Points, in no order, along strands that fork, close into loops and pass close to each other.
(in the rows, 128 means zero)
Two points are linked if the straight distance between their rows is under 111. Some points are linked to none.
k_476: [161 121 132 209 151 136 104 178 148 143 160 140 110 165 134 134 116 129
 144 157 186 134 160  98]
k_513: [128 168 154 170 130 150 130 101  87 121 114 138 169 202 107 121 106 149
  77 126 150 139 131  70]
k_220: [140 110  91  70 150  80 143 147 157 132 154 123 107  69 152 171 157  96
 191 143 109  82 144 162]
k_226: [123 134 138 164 136 167 111 134 119 126 126 148 133 139 133 147 119 121
  88 104 187 138 128 113]
k_994: [110 143 138 123 122 132 103 169 144 105  99 141 111 200 119 130 193 127
 117 108 118 120 144 145]
k_3: [157 151 112 178 118 159 132 106  83 135  81 107 157 201 107 156 116 158
 130  91 178 107 144 128]
k_184: [107 144 129  89 126 132  96 116 117 122 129 137 158 108 104  85 123 113
  82 129  69 173  98  94]
k_370: [142 134 122 132 155 113 125 100 135 124 130 132 187 164  67 109 115 194
 136 107 107 132 147 109]
k_813: [137 133 155 111 127 107 167 133 143 121 108 140 133 181 118 112 130 129
 136 106  96 148  91  96]
k_440: [125 107 116 133 109 117 144 138 126 114 153 170 137  95 175 156 122  77
 108 127 149 112  82 107]
k_585: [142 185 142 141  96 182 123 126  55 142  64 116 198 199 100 135 138 118
  93  96 139 155 133 117]
k_346: [127 139 167 105  79 101 137 109 138 148 108  95  66 116 144  73 143 144
 161 167  64 182  93 160]
k_63: [128 115  80 168 122 138  68 128 117 117 171 146 154  74 142 123 105 130
 141 154 133  88 139 131]
k_361: [131 155 125 120  80 174 121 133  85 142  55  92  83 131 149 146 134 102
 139  86 152 147 121 169]
k_478: [199 110 132 172 152 155 147 142 102 101 146 104 126 165 122 157  63 139
 141 178 161  81 156  41]
k_88: [113 120 183 138 167 126 201  61 158 141 134 104  84  95 117 109  75 177
 116 113 124 166 104 115]
k_633: [ 50 138 135 123  99 135 110 105 136 161 120 146 119 107 152 109 161 106
  74 117 161 192 118 167]
k_962: [178 107 133 166 164 123 141 173 167 140 175 150 129 136 122 149 104 111
 133 140 158 123 146  90]
k_36: [157 137 165 149  92 150  90 193 130 131 113 142 109 174 127 113 137 111
 138 151 150 164 139 120]
k_401: [170 149 116 146  98 166 131 134  56 126  71 119 204 199 109 171 112 129
  95  87 159 113 133 111]
k_251: [120 189 142 174  98 179  69 131  79 126 115 149 187 154 128 101 147 114
  86 144 130 121 150 121]
k_350: [ 83 146  93 123 149  95 116 124 148  90 128 134 108 168 144 160 181 137
 122 114 110  59 137 163]
k_997: [120 116 108  95 122  99 147 132 146 137 124 145 175 135 116 145 154 106
 138  84 133 140 108 150]
k_832: [175 115 102  84 182 100 152 141 168 136 168 106  99  69 131 157 123 125
 192 152  94  68 170 153]
k_374: [114  82  78  64 152  73 143 153 165 124 149 149 153  85 144 175 170  76
 157 118 132  90 136 156]
k_221: [ 96 103 121  59 101  90 135  92 131 151  96  78  99  63 130  91 150 110
 145 140  76 195 103 168]
k_917: [ 85 141 126 156 115 188  65 135  87  90 105 148 106 120 167 161 147 109
  65 127 144 108 136 136]
k_896: [ 83 101 136 108 114  82 129 133 169 148 141 137 113  89 153 105 161 100
 150 146 132 182 117 158]
k_873: [167 148 133 167 106 146  97 110 112 148 127  87 108 123 114 104 100 180
 193 147 129 120 152 126]
k_157: [122 108 148 117 146 121 176 113 135 165 121 121  97 108 145 148 108 103
 122  97 175 162 110 127]
k_329: [135 185 158 143 115 175 129 120  76 139  77 107 133 212  88 106 128 160
 108 117 130 146 149  99]
k_679: [174  92  92 152 197 129 149 161 151 130 200 139 122 106 128 157  75 125
 132 161 151  83 165  83]
k_739: [140 157 154 164  86 174  64 185  92 105 110 148 139 159 142 140 152 104
 107 145 134 134 140 114]
k_876: [154 106 163  86 164 104 210  77 160 129 122  90 133  99  95 106 109 171
 157 101  78 183  97 141]
k_503: [107  73 138  51 170  60 201 110 179 149 160 132 129  71 125 130 156 118
 170 133 119 165 131 156]
k_446: [169 142 125 147 128 127 133 112 108 135 115 120 163 185  93 132 108 171
 158 108 140 120 139 106]
k_734: [132 111 162  97 171 106 174 145 167 131 131 132 100 151 108 121 131 134
 126 116 116 147 113 105]
k_546: [106 127 134 121 139 136 130 153 149 141 113 117  55 118 145 138 154 118
 149 120 152 115 144 153]
k_127: [158 119 175 112 157 130 193  71 134 148 111  85 120  95  98  93  71 165
 120  97 100 191  99 100]
k_153: [104 201 131 142  90 137  82 120  93 141 120 144 219 144 132  86 164  87
  97 134 114 130 118 164]
k_254: [150 134 114 141 116 147 110 144  72  77 112 132 187 199  89 160 113 157
 113 127 119  69 171  81]
k_502: [ 85 126  87 130 135  76 107 130 167 111 152 153 152 129 131 145 183 122
 143 121 122  87 137 168]
k_664: [144 121 116 106 122  88 145 130 144 109 122 140 160 151 138 130 141 115
 151 114  98 105  99 117]
k_552: [137 132 151 118  98 130  98 170 150 152 125 134 114 153 107  69 155 121
 142 145 112 193 124 146]
k_986: [ 68  82 130  78 158  77 169 135 188 145 163 144  98  90 145 151 166  93
 146 138 142 147 143 158]
k_373: [122 102 138 106 220 114 168 133 182 152 162 127  78 102 103 150 113 156
 135 100 146 119 178 137]
k_651: [138 104  90 141 135 151 105 174 102  89 135 146 119 120 156 175 125 100
 115 125 140  52 139 131]
k_565: [116 154 125 156  84 168 106 124  66 101  89 132 124 127 168 155 134 100
  90 111 144  98 102 142]
k_106: [ 98 137  89 146 153 119 125 117 117  74 127 144 134 169 131 159 145 155
 110 111 100  41 136 122]
k_525: [136 131 148 132 154 129 148 138 171 152 130 102  51 139 126 129 135 155
 177 131 139 122 160 158]
k_388: [154 106  74 121 109 136 137 154 105 109 120 137 150 133 143 183 114 103
 156 120 155  39 117 150]
k_572: [ 98 100 103  75 109  82 136 153 162 135 113 149 160 114 142 169 194  79
 152  91 146 137 125 178]
k_613: [141 101 105 169  88 156 115 151  96  99 164 177 168 101 165 154  91  84
  84 156 148  93  85 108]
k_376: [127 107 132 145 128 163 144 125 124 159 124 135 124 109 148 166 109  91
  75  81 217 172 117 132]
k_912: [148 125 166 153 173 145 144 109 135 133 134  99  92 133 105 109  80 180
 118 143 124 143 143  67]
k_708: [156 143 167 181 127 145 132 103 129 142 141  86  80 121 122 106  78 199
 156 168 131 149 145  97]
k_492: [122 136 142  68 119 109 101 124 135 138 120 111 133 108 103  42 138 141
 114 152  49 196 100 132]
k_216: [128  94  77 145 118 179 166 103  87 117 115 133 125 112 155 187  69 116
  98 106 176  39 102 147]
k_543: [ 65 181 148 159  98 142 111 116 125 125 127 156 115 144 159  99 159 110
  82 127 135 149 108 147]
k_267: [ 82 156 118 167 128 168 111  86  77  87 114 157 164 158 129 159 131 142
  44 117 145  66 142 127]
k_166: [113 140 136 141 122 119 133  92 113 118 148 158 178 129 116  96 106 122
  66 132  99 150  86  69]
k_377: [163 128 159 141 155 136 144 149 123 104 123 106 107 164 108 137  87 161
 131 148 131 112 155  44]
k_756: [124 125 116 104 138 102 111 121 158 126 142 108 133 101 119  99 141 168
 161 136  87 147 130 136]
k_721: [138 120 100 157 156 143 123 133  95  86 131 131 146 170 112 168 111 162
 133 125 132  45 164  98]
k_891: [125 124 141 156 104  84 148 135 146 132 167 167 121 115 179 135 125  83
 149 147 144 129  91 116]
k_579: [171 116 136 205 130 154  99 159 107 112 146 137 147 165 124 149  88 133
 133 172 175 107 165  67]
k_276: [153 153 113 136  91 139 106 142  92  98 115 150 210 194 105 135 145 123
 120 121 103  93 130  95]
k_538: [116 101 162 105 168 101 217  77 152 148 144 122  96  86 132 132  91 127
 110 107 141 157  95 105]
k_61: [136  87 157  59 163  89 195 106 169 135 130 102 106  68 116 103 125 131
 157 123  86 188 104 141]
k_720: [134 149 108 122 137 120  75 117 129 116 142 116 168 123  86  84 137 172
 141 133  82 128 148 117]
k_34: [135 142 102 144  95 140 143 115  84 107  85 122 130 162 157 166 132 115
 141 106 142  59 107 143]
k_444: [103 176  95 173 103 170  77 107  80 106 125 156 190 151 129 131 142 138
  83 133 141  85 142 163]
k_757: [ 96 149 132  78  80 120 114  97 120 143  84  75  59 102 147  93 154 126
 157 137  84 152 108 178]
k_66: [131 131 169 117 116 133 136 134 139 146 117  94  45 102 142  76 117 148
 157 154 101 163 116 132]
k_367: [133  98 118 118 201 111 188 120 170 151 164 136 117  99 122 173 115 132
 137  96 173  95 149 137]
k_238: [106  72 175 100 125  89 168 139 194 167 156 142  80  98 136  84 153 118
 147 159 126 200 122 165]
k_183: [121  87 173 105 146 119 153 150 178 172 133 106  39  97 120  81 135 153
 135 159 116 178 132 159]
k_554: [144 157 121 138  87 158  64 124 100 142 105  98 113 105 115  93 107 152
 156 143 123 154 139 122]
k_508: [123 119 140 127 147  83 131 129 186 132 154 109  91 110 133 117 147 160
 178 153 104 130 151 152]
k_27: [139 172  92 154  65 160  59 113  61 133 106 118 152 117 144 109 122 119
 149 139 126 123 132 158]
k_593: [175 109  97 113 213 125 144 165 162 137 194 133  95  76 116 168 107 116
 159 154 118  67 196 123]
k_637: [117 134 148 169 133 149 115 125 120 120 146 167 166 146 120 122 105 118
  53 128 145 151 113  69]
k_14: [124 110 152  96 104 136 108 166 139 190  98 124 106 152 104  80 144 116
  96 119 129 225 119 163]
k_487: [117 122 123  59 125  86 118  88 139 129 129  81 141  63 111  80 132 150
 151 141  61 180 103 157]
k_428: [167 118 105  80 126 128 112 138 138 116 134  88 102  51 143 123  99 118
 192 156  88 101 119 125]
k_144: [137 109  86 158  75 157  71 138  86  99 167 169 177  70 157 137 102  90
 106 152 143 108 113 142]
k_130: [119 134  85 117 122  89  94 147 150  91 145 169 181 153 129 129 174 118
 137 125  94  91 117 132]
k_284: [101 141 109 101 105 118 102 118 129 123 110  96  81 103 155 130 154 122
 165 134 123 113 122 170]
k_764: [ 40 107 114 112  92  99 113 106 145 146 140 147 122  64 162 119 169  87
  98 136 145 185 118 163]
k_778: [119 111 157 118 202 135 176 120 173 149 121 114  72 150  94 134 120 176
 104  91 145 137 147 118]
k_134: [129 173 129 123  93 134 106 153 109 104 109 159 214 188 110 116 172 100
 107 116 101 125 111 144]
k_949: [141 131 122 146 107 134 139  92 103 138 132 125 128 114 140 118  81 132
 135 125 140 127  93 104]

A tip is a point with one link. Name the tips that can be reached along the links from each point below, in the order of the rows.
k_440 => k_63, k_891
k_538 => k_543
k_664 => k_267, k_367, k_27, k_14
k_388 => k_917, k_651

A piece is two or more points that can be reached from each other along the links. Count, over all rows, the pieces, the separate loops (a circle has one, a figure eight two, a Y none), the forks (points with three links) and the tips (points with one).
pieces => 4
loops => 3
forks => 7
tips => 9
